Points on a hilly landscape, in no order, each with its height.
A climber steps from a point to the highest of its 3 nearest points, and stops where none of them is higher. Distance is the straight distance between rows; heights are no part of it.
K268: [130 183  59 151  82 113  76 106 160 144 112 173  81 121  85  86  88 135
  73  75 114 106 136 155]  (h 23.2)
K946: [115 171 104 154 153 120 140  62 135 120 130 136 180 166 156 136 127 141
 134 133 155  96 137 132]  (h 46.8)
K185: [154  82 217 103 118 108 142 174  77 103 112 128 139  65  97 137 203 105
 146 106  57 112 149  90]  (h 38.5)
K212: [154  74 213 120 132  91 173 174 100 102 118 141 132  69  94 112 154 112
 153 121  80 140 144 123]  (h 50.7)
K310: [139 101 194 109 135 101 151 180  83  91 138 142  84  95  98 116 156 100
 131 123  93 153 147 120]  (h 53.8)
K620: [143  85 114 110 133 123 157 138 140 128 159 125 151 109 202 152 128 147
 132 126 154 159 124 131]  (h 50.0)
K369: [129 185  87 170 141 119 144  66 165 137 108 127 172 157 138 101  87 136
 134 115 148 111 127 138]  (h 43.7)
K206: [153  63 114 108 135 120 155 151 136 127 157 135 139 116 182 147 125 159
 142 120 146 155 125 143]  (h 49.5)
K138: [ 88 167  59 204 120 149 159  61 184 154  94  90 138 140 130  90  48 138
 140  82 186 147 127 138]  (h 38.1)
K907: [134 157 116 128 130 131 117 124 155 142 126 118 102 120 136 178 129 144
 109 158  93  96  74 132]  (h 47.1)
K502: [106  90 120 111 132 165 139 112 109 118 135 144 132 145 188 167 142 141
 161 167 162 154 159 116]  (h 59.9)
K718: [100 139 144 153 141 159 141  57  97 112 121 134 124 158 179 186 145 149
 159 171 149 117 159 101]  (h 64.0)
K436: [151  96 202  84 120 100 125 171  77  99 134 151 124  79  91 125 211  83
 124  95  76 108 166  99]  (h 38.4)
K932: [131 187 120 132 132 119 112 105 158 149 119 119 119 136 107 160 126 130
 117 165  91  69  92 130]  (h 15.4)
K434: [125  20 177 127 127 165 115 110 103 133 106 129 136 133 121 135 123 144
 192 182 141 184 159 112]  (h 15.2)
K289: [131 187 108 141 121 129 132  93 158 134 101 125 119 137  89 138 103 140
 125 149  95  71  93 142]  (h 38.9)
K809: [122 184  85 184 149 126 147  64 169 158 102 119 164 161 131  90  91 120
 133 101 152 121 126 144]  (h 40.5)
K245: [126 176  79 140  77 119  75 114 154 157 124 170 120 131  95  95 122 148
  69  76  96  90 128 135]  (h 44.4)
K119: [175  42 169 114 129  85 174 158 104 107 136 134 147  96 137 120 131 138
 157 107 124 155 130 140]  (h 41.9)
K74: [151  92 204 102 124  92 145 178  80  85 125 139 120  73  93 129 200  90
 129 119  65 119 151 107]  (h 41.6)
K646: [111 131 110 119 147 151 127  83 118 114 137 140 153 151 198 171 148 147
 140 155 158 125 157 121]  (h 67.0)
K244: [122 196 104 131 113 140 110 106 147 143 100 138 103 140  75 140 110 123
 105 154  79  68 101 139]  (h 38.2)
K34: [120 154  92 119 144 126 142  76 134 120 143 133 175 167 184 151 137 136
 123 137 158 108 141 131]  (h 57.9)
K672: [135 121 115 113 137 109 152 120 156 134 154 124 157 125 187 169 136 159
 132 138 148 119 107 137]  (h 49.8)
K806: [128 132 149 101 136 110 104 219  90 107 178 142 109 102 130  76 164 105
 102  78 125 172 132 153]  (h 74.1)
K975: [117 118 134 108 145 139  96 203 104 133 160 120  69 120 118 137 141 115
 105 131 120 144  95 130]  (h 37.4)
K959: [126 140 107 111 130 141  73 184 130 150 148 122 102 136 131 147 159 126
  86 135 127 125 105 120]  (h 61.5)
K902: [155 107 176  82 127 101 102 189  87 100 140 169 141  72 101 110 249  79
 117  63  83 126 186 109]  (h 35.3)
K861: [134 131 103 122 137 122 144  93 136 136 139 134 162 148 199 156 145 154
 119 143 155 115 133 128]  (h 54.2)
K521: [112 157  99 131 149 145 139  69 117 117 127 129 165 162 180 168 144 138
 127 144 160 109 149 117]  (h 64.9)
K962: [149 135 110 117 139 109 144 110 159 137 156 119 155 115 180 172 130 153
 126 144 132 118  89 135]  (h 48.3)
K241: [120 158 119 113 124 145 106 158 142 152 147 120 101 124 117 166 152 124
  99 166 119 102  79 118]  (h 45.8)
K879: [136 182  59 148  78 107  72 111 161 145 110 186  95 116  95 104 109 151
  77  60  92  97 124 168]  (h 43.1)
K246: [121 164  99 132 145 112 142  69 159 124 139 129 174 153 173 129 134 140
 119 132 149  97 122 135]  (h 49.3)
K31: [124  20 200 121 129 159 115 118  92 117 103 123 177 148  93 107 139 100
 197 182 134 166 169 107]  (h 28.9)
K968: [126 165 116 109 123 144  77 165 147 142 133 108  92 142 121 172 148 130
  88 156 119 107  92 126]  (h 47.7)
K723: [132 144 121 122 141 114 140 137 157 141 148 108 130 106 156 184 134 150
 132 157 112 117  77 123]  (h 47.4)
K350: [ 97 185 100 172 153 124 144  55 134 129 118 121 164 174 143  96  89 119
 139 120 153 114 150 128]  (h 46.3)
K924: [142  61 121 111 127 131 157 157 124 124 148 133 146 116 177 138 131 156
 152 129 156 171 136 134]  (h 46.9)
K2: [134 145 128 114 143 125 123 146 149 138 138 114 110 119 125 184 129 135
 119 160  95 113  85 128]  (h 47.2)
K551: [130 112 186 101 149 107 149 189  80 104 158 131  84 102 103 112 165  99
 135 119 109 156 136 131]  (h 61.7)
K984: [123 139 118 100 129 135  70 212 114 130 168 122  90 125 142 124 155 106
  87 111 137 141  99 130]  (h 63.7)
K901: [119 176  80 191 108 142 145  96 160 145  83 102  66 115  76 112  45 137
 136 124 122 106 104 149]  (h 26.8)
K6: [108 170  61 197 138 144 150  65 180 150  93  97 138 137 123  93  56 135
 132 100 174 139 116 148]  (h 36.5)
K340: [150  45 121 106 117 137 152 143  99 116 139 135 171 131 154 110 127 128
 151 131 165 173 169 127]  (h 4.5)
K652: [124 182  66 150  82 115  95 103 146 150 109 157  73 136  90  74  92 138
  83  83 120  99 144 133]  (h 15.0)
K842: [108 185  90 174 148 127 148  71 155 134 100 117 164 183 133  93  78 123
 132 104 168 118 145 143]  (h 44.8)
K787: [117 180  76 182 112 128 147  94 164 144  67  98  80 109  86 104  41 139
 144 113 132 112 105 152]  (h 26.4)
K730: [125 199 104 135 113 133 130  97 156 144  84 125  98 130  56 121  88 124
 118 145  98  71 111 139]  (h 69.9)
K900: [132  37 139 100 111 164 144 135 101 105 127 144 155 135 148 128 124 130
 165 146 169 184 176 122]  (h 15.5)
K546: [141  29 228 122 131 143 112 108 100 115 101 112 185 139 104 116 151 104
 193 178 129 173 153 103]  (h 74.8)
K285: [138  25 179 128 127 154 112 125  89 107 108 135 176 139 106 113 142 119
 189 170 129 178 167 117]  (h 16.7)
K270: [118 190  98 137 107 143  99 107 144 151  97 136 100 130  62 125 110 125
  92 141 102  73 121 139]  (h 36.0)
K132: [131 172 114 117 137 129 122 104 158 144 122 118 134 121 118 166 128 132
 111 163 100  88  80 131]  (h 17.6)
K689: [164  45 185 127 127  86 183 164 108 107 141 132 138  87 114 110 138 126
 161 112 107 151 136 139]  (h 44.3)
K990: [123 117 163  88 145 121 125 207  80 109 163 135  88 104 106 109 161  99
 121 119 114 160 136 118]  (h 62.9)
K28: [116 192  62 160  89 134  84 116 127 146  97 144  69 130  71  83  83 127
  90 107 123  92 132 132]  (h 17.4)
K345: [153  33 188 107 109 129 126 138  78  94 108 129 227 122 118  90 174 107
 173 130 142 142 165 117]  (h 18.0)
K525: [123 178  97 163 155 110 152  56 156 142 116 117 177 166 155 108 111 128
 132 125 149  96 133 129]  (h 46.4)
K600: [118 175  96 115  98 139  82 129 149 145 136 128 108 144 105 140 141 121
  67 128 108  82 107 121]  (h 45.3)
K543: [130 190  95 120  96 135  82 113 140 163 114 127 104 139  88 119 126 124
  88 132 112  69 117 130]  (h 41.7)
K823: [127 114 101 122 139 136 142 105 141 134 153 128 160 132 209 165 138 156
 121 134 162 129 133 127]  (h 53.7)
K813: [171  61 221 117 119  96 150 160 103  96 107 133 152  61  99 122 189 108
 153 121  67 120 157 112]  (h 33.0)
K382: [172  37 181 111 105  93 165 153 104 109 119 129 182  90 126 102 150 122
 156 118 122 124 151 125]  (h 37.7)
K921: [123 132 140  96 149 135  93 216 102 114 159 126  98 116 121 108 150 105
  94  96 135 160 112 142]  (h 68.3)
K777: [145  82 158 113 136 108 166 168 134 134 150 121 108  98 141 151 117 144
 147 133 118 163  99 136]  (h 64.1)
K512: [107 191 115 165 169 153 143  58 124 119 118 143 161 188 149 140 115 128
 140 138 163 111 152 114]  (h 46.1)
K699: [139 168 105 151 144 106 141  87 170 134 121 115 153 128 146 154 116 144
 124 141  98  89  91 144]  (h 21.0)
K507: [130 169 110 139 130 101 148  85 163 139 128 121 160 135 154 152 114 152
 125 140 111  90  89 135]  (h 29.6)
K107: [124 123 165  86 137 133 118 210  95 118 155 117  72 116 116 131 136 113
 120 144 128 162 112 127]  (h 52.6)
K571: [152  87 196 101 141 102 166 180  91 109 153 133  91  89  96 123 140 110
 148 134 100 164 116 126]  (h 54.4)
K3: [ 77 180  79 189 142 171 141  64 167 160  87  91 128 162 121  97  52 123
 140 108 189 155 145 129]  (h 39.2)
K176: [124 122 177  93 124  98 123 202  76 105 148 144 102  98 104  85 176  84
 105  93 115 154 151 121]  (h 81.6)
K590: [125 179 100 125 118 140 105 118 145 147 110 124 104 137  91 152 130 121
  93 156 101  72  93 131]  (h 8.8)
K876: [129  27 170 117 121 169 127 126 100 114 122 136 151 139 113 120 130 123
 182 153 147 182 176 116]  (h 15.9)
K461: [ 96 190  95 170 147 135 141  66 138 133 114 120 160 187 130  94  86 111
 137 116 172 120 151 135]  (h 46.0)
K717: [139  31 185 112 108 127 132 132  91 101 105 136 204 126 116  78 149 105
 168 129 150 147 175 118]  (h 14.6)
K775: [129  32 170 117 112 155 120 133  81  93 117 144 179 135 107 100 143  98
 177 157 146 166 162 121]  (h 16.5)
K463: [104 120 127 123 138 152 125  83 111 117 118 135 131 158 185 187 145 151
 145 172 147 134 158 107]  (h 69.6)
K504: [146  95 137 109 142 119 160 141 152 136 154 107 109 109 171 176 124 138
 140 143 109 131  90 131]  (h 19.3)
K427: [110 160  97 115 100 134  57 146 148 161 133 132 119 142 104 136 157 126
  67 127 125  95 111 131]  (h 46.2)
K591: [121 190 103 169 120 126 132  88 159 147  85 121 105 130  71 112  79 132
 130 144 105  83  98 133]  (h 39.5)
K869: [ 90 177  81 190 157 145 153  75 165 153 100 100 155 170 118  85  68 126
 134  94 171 140 145 130]  (h 41.4)
K886: [120 199  92 155 106 145 132  93 156 149  81 120  80 129  63 110  75 134
 123 149 106  78 122 140]  (h 52.3)
K966: [164  54 200 118 119  78 169 152 101 108 116 133 156  66 116 110 167 114
 163 108  85 119 142 122]  (h 36.9)
K179: [126  37 148 121 115 172 128 127 100 117 121 136 140 140 139 142 127 146
 182 160 140 185 178 118]  (h 15.8)
K198: [124 146 125  99 138 144  83 192 120 137 163 107  90 126 124 139 147 123
  88 133 124 123  95 124]  (h 60.6)
K865: [122 171  78 199 123 132 149  90 176 153  79  94  91 116  91 104  37 136
 147 113 139 118  93 139]  (h 25.6)
K358: [137  25 208 127 138 145 111 113 105 125 105 124 170 141 100 117 142 124
 197 182 117 176 158 108]  (h 49.9)
K349: [119 106 107 111 136 159 137  99 116 114 132 139 134 144 185 162 147 161
 146 149 168 140 151 119]  (h 63.8)
K338: [131 169 111 153 144 116 147  59 160 131 130 127 178 149 157 133 112 137
 125 127 130  99 114 143]  (h 41.0)
K184: [134 128 152  90 128 107 106 219  93 132 164 132  98 101 125  91 162 106
  99  94 133 159 127 143]  (h 71.0)
K528: [126 133 157  98 141 130 115 220  89 121 168 137  86 111 118  96 161  97
 114  99 134 142 131 139]  (h 69.5)
K64: [129 125 167  94 147 128 132 200  87 109 157 123  78 110 107 116 148 109
 119 129 118 162 125 126]  (h 61.6)
K193: [115 188  77 133  88 131  80 105 145 154  97 146  86 130  79  98  99 127
  85 119 108  78 126 139]  (h 17.2)
K729: [167  54 218 109 108  92 150 163 104 112 121 133 167  55 114 130 185 110
 162 122  72 106 142 111]  (h 34.3)
K988: [144  92 123 120 135 117 154 133 148 143 156 112 138 107 194 156 121 155
 129 142 138 152 110 132]  (h 50.5)
K25: [119 178  65 141  75 120  76 100 167 149 113 166  99 137  90  85 115 142
  75  83 116  93 133 147]  (h 44.5)
K922: [135 119 170  91 128  87 117 184  94 101 151 168 150  77  97  89 223  89
 105  56  92 141 170 127]  (h 23.4)
K613: [121  51 125 113 123 167 130 121 109 117 145 145 146 146 170 143 132 144
 164 155 166 176 170 118]  (h 14.3)
K814: [132 125 131 114 133 124  73 210 123 134 165 128 116 118 143  95 154 116
  97 105 141 159  99 135]  (h 58.3)
K744: [ 53 177  87 194 159 185 144  58 162 160  92  77 124 179 110 105  61 126
 150 114 194 166 158 114]  (h 38.6)
K742: [170  50 206 124 111  74 159 158 103 109 109 127 186  64 119 119 166 111
 157 123  88 107 139 123]  (h 35.4)
K487: [135 190 104 166 124 106 139  87 166 140  88 115 107 119  80 116  81 135
 151 141 104  86  98 144]  (h 39.1)
K774: [147 130 177  94 137  95 121 206  84 103 161 149 112  86 111  71 179  94
 110  84 107 164 144 134]  (h 78.9)
K153: [101 160 111 133 143 140 125  62 117 119 134 136 147 169 172 165 147 143
 135 158 150 113 148 103]  (h 67.9)
K671: [134  32 145 109 123 168 126 136  89 115 120 142 156 137 131 122 126 125
 172 163 152 187 167 123]  (h 16.0)
K640: [123 174  79 129  82 128  69 120 155 155 132 140 111 141  97 112 135 129
  64 100 109  70 110 138]  (h 45.2)
K460: [162  39 197 125  96  90 158 143  93 106 107 135 208  83 126  82 170 118
 152 104 126 117 159 123]  (h 35.8)
K529: [131 177  85 131  89 134  62 113 152 144 121 142 109 139  81 115 127 131
  74 114 107  69 117 145]  (h 44.9)
K171: [131 126 140 111 136 145 111 174 133 122 152 109  77 121 134 168 144 119
 122 153 109 135  88 115]  (h 53.9)
K595: [106 189 123 157 159 133 147  65 133 119 119 133 170 190 158 128 125 126
 133 138 161 103 144 121]  (h 46.5)
K952: [137 111 169  86 146 119 138 196  92 117 154 122  70 112 113 137 132 109
 123 142 117 166 111 116]  (h 60.4)
K670: [135 142 119 127 143 111 145 113 158 134 141 122 161 122 169 169 130 155
 123 134 125 108  96 133]  (h 47.8)
K294: [101 146 122 133 149 153 134  68 111 111 126 132 147 166 185 168 153 140
 139 163 148 117 154 106]  (h 70.6)
K442: [144  42 143 107 111 119 164 149 109 112 142 148 167 115 154 114 125 136
 153 115 147 167 153 131]  (h 39.4)
K874: [156  25 160 116 114 117 161 148  99 105 133 140 174 100 130  94 128 122
 157 120 149 163 168 136]  (h 40.9)
K464: [129  23 193 112 121 168 112 125 102 120 102 127 157 136 104 131 133 122
 193 179 136 186 166 110]  (h 16.2)
K738: [161  56 201 120 139  87 182 170 114 111 132 142 116  92 114 119 131 122
 161 118  89 141 127 138]  (h 47.5)
K86: [124  69 135 121 126 179 125  96  99 114 117 127 112 140 167 182 131 145
 173 182 145 178 164 100]  (h 14.7)
K477: [135 146 113 108 113 128  44 184 135 145 159 123 110 137 144 140 157 127
  76 108 127 117  82 126]  (h 60.5)
K816: [160  48 139 113 121 121 172 151 114 109 150 130 160 103 156 110 128 141
 159 131 150 165 148 136]  (h 39.6)
K407: [121 165  82 211 124 128 151  75 182 145  83  95 122 129 101  94  40 135
 148  90 144 126 111 155]  (h 32.0)
K609: [137 117 109 114 141 118 148 120 148 133 158 124 151 124 202 169 131 156
 130 134 139 129 116 135]  (h 51.8)
K578: [121 183  95 186 120 116 155  86 171 155  76 111  96 121  93  98  44 141
 136 118 127 105 102 148]  (h 25.9)
K614: [ 97 184  98 157 150 122 144  58 144 131 116 138 163 173 150 113 114 133
 129 111 162 104 146 133]  (h 46.6)
K240: [ 98 135 118 130 148 159 116  69 110 112 128 137 138 161 187 178 145 148
 149 175 140 128 164 111]  (h 72.5)
K146: [ 91 190 122 179 158 142 139  59 111 116 112 129 153 187 145 153 112 116
 142 148 153 113 153 114]  (h 44.7)
K450: [ 86 171  77 187 143 164 145  63 163 146  93  92 145 182 119  92  59 131
 141 106 185 152 162 126]  (h 39.7)
K35: [121 127  97 115 141 147 139  98 122 120 148 142 159 146 194 153 145 148
 144 142 171 129 150 123]  (h 65.3)
K894: [142  66 156 111 125 105 169 165 139 121 154 120 113  97 156 136 115 151
 152 122 130 161 121 139]  (h 82.2)
K945: [101 176  73 194 135 130 152  69 178 152  96 103 157 141 118  82  63 135
 131  99 166 144 139 152]  (h 38.3)
K444: [104 145 102 127 149 153 137  76 115 112 130 142 150 158 185 166 147 145
 137 153 158 115 155 113]  (h 69.0)
K282: [126 183  75 136  77 123  68 115 152 148 121 156 102 146  89 106 117 136
  65  93 105  87 126 135]  (h 45.0)
K996: [115  48 159 130 123 180 121  93 113 115 109 131 125 132 153 149 121 150
 190 182 132 183 170 109]  (h 15.3)
K581: [124 169  90 117  88 131  55 147 155 158 137 137 120 138 111 129 146 130
  63 101 113  85  97 134]  (h 45.1)
K141: [130 158  95 115 103 133  58 163 146 154 149 125 122 141 126 140 139 135
  62 111 115 110  95 125]  (h 45.4)
K831: [149  41 162 109 106 111 150 140  98  96 120 139 200 121 126  90 144 114
 160 122 139 154 166 119]  (h 26.6)
K873: [127  36 140 114 120 159 132 136 100 111 127 148 161 126 131 107 127 122
 159 148 162 180 175 122]  (h 16.1)
K840: [ 89 180  80 179 154 146 146  68 153 139 105 113 151 170 127  89  75 119
 147  99 176 135 154 128]  (h 42.8)
K493: [149  99 154 107 135 116 156 170 141 139 153 115  86  97 151 165 126 140
 140 138 112 148  88 136]  (h 51.1)
K548: [154  89 206 107 131  99 168 180  93  92 135 132  94  88  94 116 144 100
 144 116  84 151 134 125]  (h 51.7)
K610: [128 197 104 161 125 118 133  83 164 144 101 126 127 129  89 130  88 133
 126 147 100  80  86 140]  (h 39.0)
K124: [157  41 157 110 122 112 169 151 103 115 144 141 163 114 149 105 116 129
 159 120 140 164 151 139]  (h 41.3)
K780: [138  91 105 101 129 122 155 117 133 129 153 126 158 128 206 160 140 152
 141 133 158 135 140 132]  (h 46.7)
K455: [130 120 179  80 136 101 132 181  79  99 145 148 113  93 100  83 204  92
 115  84 103 150 167 127]  (h 77.6)
K694: [122 186  92 135 100 135  99 106 143 146 109 123 111 147  78 130 122 123
  91 144  93  69 105 133]  (h 26.3)
K643: [117 169  92 111  93 131  51 133 149 149 132 134 118 150 108 116 149 127
  55 112 113  84 110 134]  (h 45.5)
K402: [136  29 196 119 122 152 109 126  85  95 106 124 196 137  99 108 152  95
 173 154 130 157 165 111]  (h 14.9)
K761: [135 173  71 143  66 115  64 112 166 140 114 178 110 116  98  94 115 142
  68  59  93  97 109 145]  (h 43.6)
K467: [125 142  91 125 142 117 142  95 155 142 134 130 165 134 184 164 137 162
 122 142 142 110 115 122]  (h 54.0)
K115: [124 143 125 108 142 126 123 138 163 139 140 106 105 118 139 183 125 144
 115 169 105 107  75 127]  (h 47.3)
K496: [104 100 125 115 131 174 126  70 105 112 119 137 131 147 182 185 138 159
 164 179 151 141 168 109]  (h 65.0)
K44: [118 183 103 113 119 139  89 117 150 145 121 131  98 150  96 137 141 117
  87 147 105  62  98 127]  (h 26.7)
K955: [123 176  97 164 125 127 135  91 162 141  84 108  97 121  78  95  65 132
 149 126 103  90  99 143]  (h 38.7)
K964: [ 88 182 103 180 158 136 144  63 138 129 105 126 156 198 119 115  87 116
 140 134 169 130 158 117]  (h 45.7)
K324: [120 171 104 152 147 112 152  74 158 136 130 130 184 156 173 143 101 133
 136 126 125 105 105 135]  (h 25.8)
K233: [115 169  98 137 150 136 134  69 121 126 140 147 173 166 175 143 131 145
 125 134 158  99 141 118]  (h 51.0)
K596: [126 102 200  96 129 101 147 183  79  91 145 135 103  93  82 111 181  94
 129 112  85 142 151 120]  (h 44.6)
K186: [137 106 179  93 135 113 133 196  75  92 149 141  91 106 103 103 171 100
 122 110 102 157 157 123]  (h 70.7)
K72: [140  92 184  97 140 114 144 186  80 106 142 130  77 102 100 114 137 108
 148 127 103 151 134 121]  (h 57.1)
K768: [113 171  69 189 136 122 151  75 178 151  82  99 135 130 108  88  51 130
 145  96 144 126 104 151]  (h 34.4)
K46: [136 179 109 154 133 106 144  74 168 148 114 111 156 124 113 132 101 141
 136 143 103  82  89 138]  (h 17.5)
K231: [116  91 103  95 132 147 130 111 127 124 157 137 153 150 198 159 142 156
 129 140 170 154 150 123]  (h 60.7)
K637: [116 135 140 107 142 126  88 210 105 131 168 111  87 131 130 120 145 112
  89 112 138 145 106 130]  (h 66.0)
K114: [126 163 103 108 120 135  73 160 148 151 136 120 107 143 112 154 141 114
  78 141 124  95  96 120]  (h 54.1)
K983: [127 183 118 138 126 133 109 106 157 143 110 118 108 134  98 151 125 125
 101 159  98  71  95 125]  (h 11.6)
K364: [123 186  58 151  81 100  92 110 149 136 107 157  61 106  96  80  75 146
  90  59 126 112 144 145]  (h 10.0)
K845: [111 193  88 157  87 136 102 100 141 143  89 123  61 127  67  86  80 134
 105 120 110  82 133 133]  (h 21.2)
K542: [125 126 139 100 144 154 118 195 120 131 153 123  91 122 135 151 136 115
 120 142 121 149  88 116]  (h 31.6)
K351: [136 141 112 110 116 123  67 208 128 131 174 113 115 119 148 117 149 118
  83  86 138 146  96 135]  (h 60.8)
K636: [124 145 111 110 137 151  93 159 148 144 156 102  91 130 124 175 137 128
  88 149 113 113  83 119]  (h 45.9)
K224: [141  99 137 109 139 119 163 155 142 137 154 133 115 111 167 159 117 139
 151 129 130 159 107 137]  (h 51.4)
K412: [137 182 107 161 138 103 147  76 166 141 100 115 149 131 114 125  82 137
 138 133 114 100 105 152]  (h 14.8)
K145: [143 121 173  88 135 100 116 190  80  90 160 153 110  92 103  87 195  88
 109  80 112 162 151 137]  (h 78.3)
K796: [127 151 128 106 136 133 101 179 137 136 151 108  83 129 137 166 144 119
 102 154 128 120  99 107]  (h 48.2)
K918: [146 100 203  98 132  98 155 184  78  98 132 132 103  88  86 116 170 100
 136 132  80 146 143 108]  (h 47.6)
K808: [161  78 175 115 135 100 174 179 115 117 147 126 105  95 129 126 121 136
 145 127 106 153 114 122]  (h 50.4)
K934: [ 76 176 113 187 156 179 160  64 155 144  89  99 123 187 105 124  63 114
 149 126 186 157 160 112]  (h 33.2)
K999: [ 94 186 132 177 167 150 144  54 119 126 108 131 154 187 142 145 103 123
 140 153 159 116 161 107]  (h 44.1)
K773: [ 74 176  91 173 160 150 156  73 142 150  98 103 136 194 110  98  71 123
 147 118 179 142 161 122]  (h 41.1)
K150: [137 119 144  94 147 130 139 174 130 128 159 114  85 117 142 173 124 136
 135 147 116 134  91 132]  (h 58.2)
K266: [138  55 116 102 121 141 156 153 110 112 150 149 149 129 181 121 119 133
 144 123 171 167 156 137]  (h 27.3)
K635: [147  82 165 110 140 112 164 187 119 119 161 118 100  99 135 149 120 131
 146 136 116 161 105 132]  (h 53.3)
K562: [107 156 124 148 151 148 134  55 111 114 119 136 151 176 160 164 128 128
 139 140 151 108 159 104]  (h 59.5)
K533: [ 88 179 133 183 173 153 159  57 125 126  93 120 142 199 127 134  87 115
 144 138 164 123 168 103]  (h 39.8)
K110: [144  91 128 112 130 115 159 146 148 129 156 122 128 100 192 157 116 155
 146 132 139 153 111 135]  (h 50.6)
K308: [104 153 132 145 150 159 137  54 105 107 111 133 139 169 169 176 153 138
 154 164 152 119 167 100]  (h 65.9)
K679: [119 192  79 174 104 139 136  95 145 145  82 120  65 105  67 110  67 137
 125 121 116  96 126 136]  (h 32.5)
K634: [141 149  90 127  87 116  63 144 165 141 125 152 130 122 109 121 135 136
  51  79 113  95  87 143]  (h 34.2)
K236: [148 110 191  81 114 106 117 181  90  88 128 154 135  76  98 117 230  83
 117  91  81 114 172 104]  (h 37.1)
K202: [124 167 118 112 130 143  97 125 147 148 130 123 102 129 114 166 138 133
  97 155 100  81  83 125]  (h 43.2)
K624: [160  62 166 120 129 100 181 169 123 112 150 127 128  95 130 122 120 132
 152 129 114 161 124 141]  (h 65.8)
K168: [152  43 162 111 121 101 177 156 116 127 152 134 142 105 150 116 117 147
 154 114 139 167 142 139]  (h 41.5)
K33: [115 190  66 163  91 137 117  96 124 143  84 128  46 125  73  85  67 140
  99 113 130 100 130 131]  (h 25.4)
K943: [163  38 181 116 103 113 150 158  94 107 113 129 210 105 135  86 175 111
 167 111 132 140 165 110]  (h 28.5)
K659: [ 81 180  64 193 130 163 148  69 173 167  89  88 125 162 125  94  57 130
 132  87 197 151 145 131]  (h 38.8)
K793: [150 143 168  93 135  92 113 209  83  98 156 148 106 103 120  66 174  98
  98  73 116 171 142 144]  (h 77.7)
K61: [143 119 120 112 139 114 157 140 149 137 150 117 129 123 176 173 129 145
 132 149 125 127  84 144]  (h 35.2)
K452: [125 177 109 108 120 130 110 108 151 143 117 121 118 135 107 167 132 132
 102 163  94  79  83 127]  (h 28.6)
K423: [124 157 102  92 128 144  81 169 133 148 160 111 105 133 113 153 153 126
  79 144 126 106  90 116]  (h 60.9)
K569: [157  94 187 110 142 109 167 184 108 114 142 126  88  89 103 127 121 124
 154 133 103 169 112 129]  (h 57.6)
K830: [149  94 147 109 145 109 155 155 142 138 154 108 109 110 162 172 126 149
 134 133 127 143  82 135]  (h 36.8)
K63: [144 124 160  99 147 117 148 190 119 128 155 122  70 105 125 150 127 126
 133 140 107 158 103 122]  (h 59.6)
K30: [ 90 157 147 165 158 145 142  52 109 113 114 141 141 182 153 170 130 132
 154 165 147 116 154 102]  (h 33.6)
K657: [110 176  70 198 127 142 153  75 172 156  95  92 120 128 121  72  46 152
 142  94 162 135 116 167]  (h 33.7)
K67: [127 145 109 103 121 149  63 188 133 143 158 121 105 141 138 128 153 120
  77 108 129 124  97 125]  (h 62.1)
K342: [128  80  98 111 127 146 143 129 119 120 149 136 150 132 187 150 136 150
 146 136 160 166 159 129]  (h 49.7)
K912: [143 147 110 119 109 118  55 205 138 144 165 123 129 114 139 128 158 131
  79  86 130 128  77 137]  (h 59.2)
K352: [117 180  93 186 143 109 153  76 173 148  95 110 151 138 120  99  76 139
 141 109 133 106 112 148]  (h 37.6)
K770: [138 143 114 122 143 109 136 106 167 137 142 117 133 106 168 184 129 147
 122 151 115 117  87 128]  (h 47.9)
K732: [119 158 109 111 120 152  94 140 149 146 139 120 100 126 110 163 148 124
  91 157 115  80  97 123]  (h 38.0)
K973: [108  93 116 109 142 171 127  86 103 110 121 139 128 148 192 175 149 149
 151 172 153 139 159 106]  (h 62.6)
K408: [ 82 181 117 199 161 162 148  61 145 142  89 113 140 198 113 123  82 122
 161 126 166 146 163 115]  (h 41.2)
K798: [168  46 180 118 108  89 172 164 100 117 128 141 156  86 115 103 149 127
 150 105 104 139 131 131]  (h 40.6)
K919: [135 135 160  97 131  94 108 201  79 103 167 151 117  90 108  74 191 102
  97  77 104 168 145 154]  (h 78.4)
K414: [145  28 156 109 118 145 134 137  86 100 116 145 185 131 119  97 140 118
 159 142 156 167 173 123]  (h 16.3)
K897: [109 114 135 137 132 164 130  67 105 111 123 126 118 149 192 187 153 155
 158 179 142 130 150 107]  (h 67.2)
K835: [127 176 107 161 135 100 149  78 173 148 111 114 165 133 136 125  94 143
 136 129 122  96  99 138]  (h 10.4)
K405: [130 134 150  98 137 147 121 194 104 127 161 112  78 124 113 144 143 121
 121 144 126 153 103 125]  (h 20.8)
K140: [145 153  85 131  87 128  48 169 156 145 141 134 124 123 123 136 146 135
  62  88 120 109  83 138]  (h 40.8)
K190: [142 151 145 105 139  94  91 218 104 123 176 135 109 107 130  88 156  96
  89  85 139 168 111 142]  (h 68.8)
K253: [130 162  77 139  76 122  53 129 165 153 128 158 118 129 109 125 130 138
  52  77  99  84 103 129]  (h 16.6)
K517: [146  20 162 112 122 156 129 133  76  99 121 140 167 135 105  98 133 110
 172 148 151 171 169 123]  (h 16.4)
K519: [135 134 129 113 138 128 133 157 153 140 146 108  99 121 132 191 135 139
 121 163 104 127  76 128]  (h 47.0)
K191: [139  98 180  97 141 115 160 193 104 125 148 124  86 107 110 134 134 112
 133 128 115 160 117 126]  (h 59.7)
K686: [126 161  91 118 115 142  64 169 152 152 145 129 108 138 115 135 150 125
  76 122 115 105 104 133]  (h 48.0)
K157: [138 157 108 122 142  96 142 100 161 139 143 110 156 136 172 169 129 154
 118 149 111  98  90 139]  (h 45.6)
K386: [153  74 200 123 134 100 175 169  92 103 137 131 101  98  97 128 141 121
 150 130  91 154 140 124]  (h 50.1)

Where does a climber stop that starts at each point below?
K28: K730
K835: K240
K266: K894
K988: K240
K519: K240
K528: K774
K351: K774
K865: K730
K542: K186
K780: K240
K975: K774
K569: K186
K405: K186
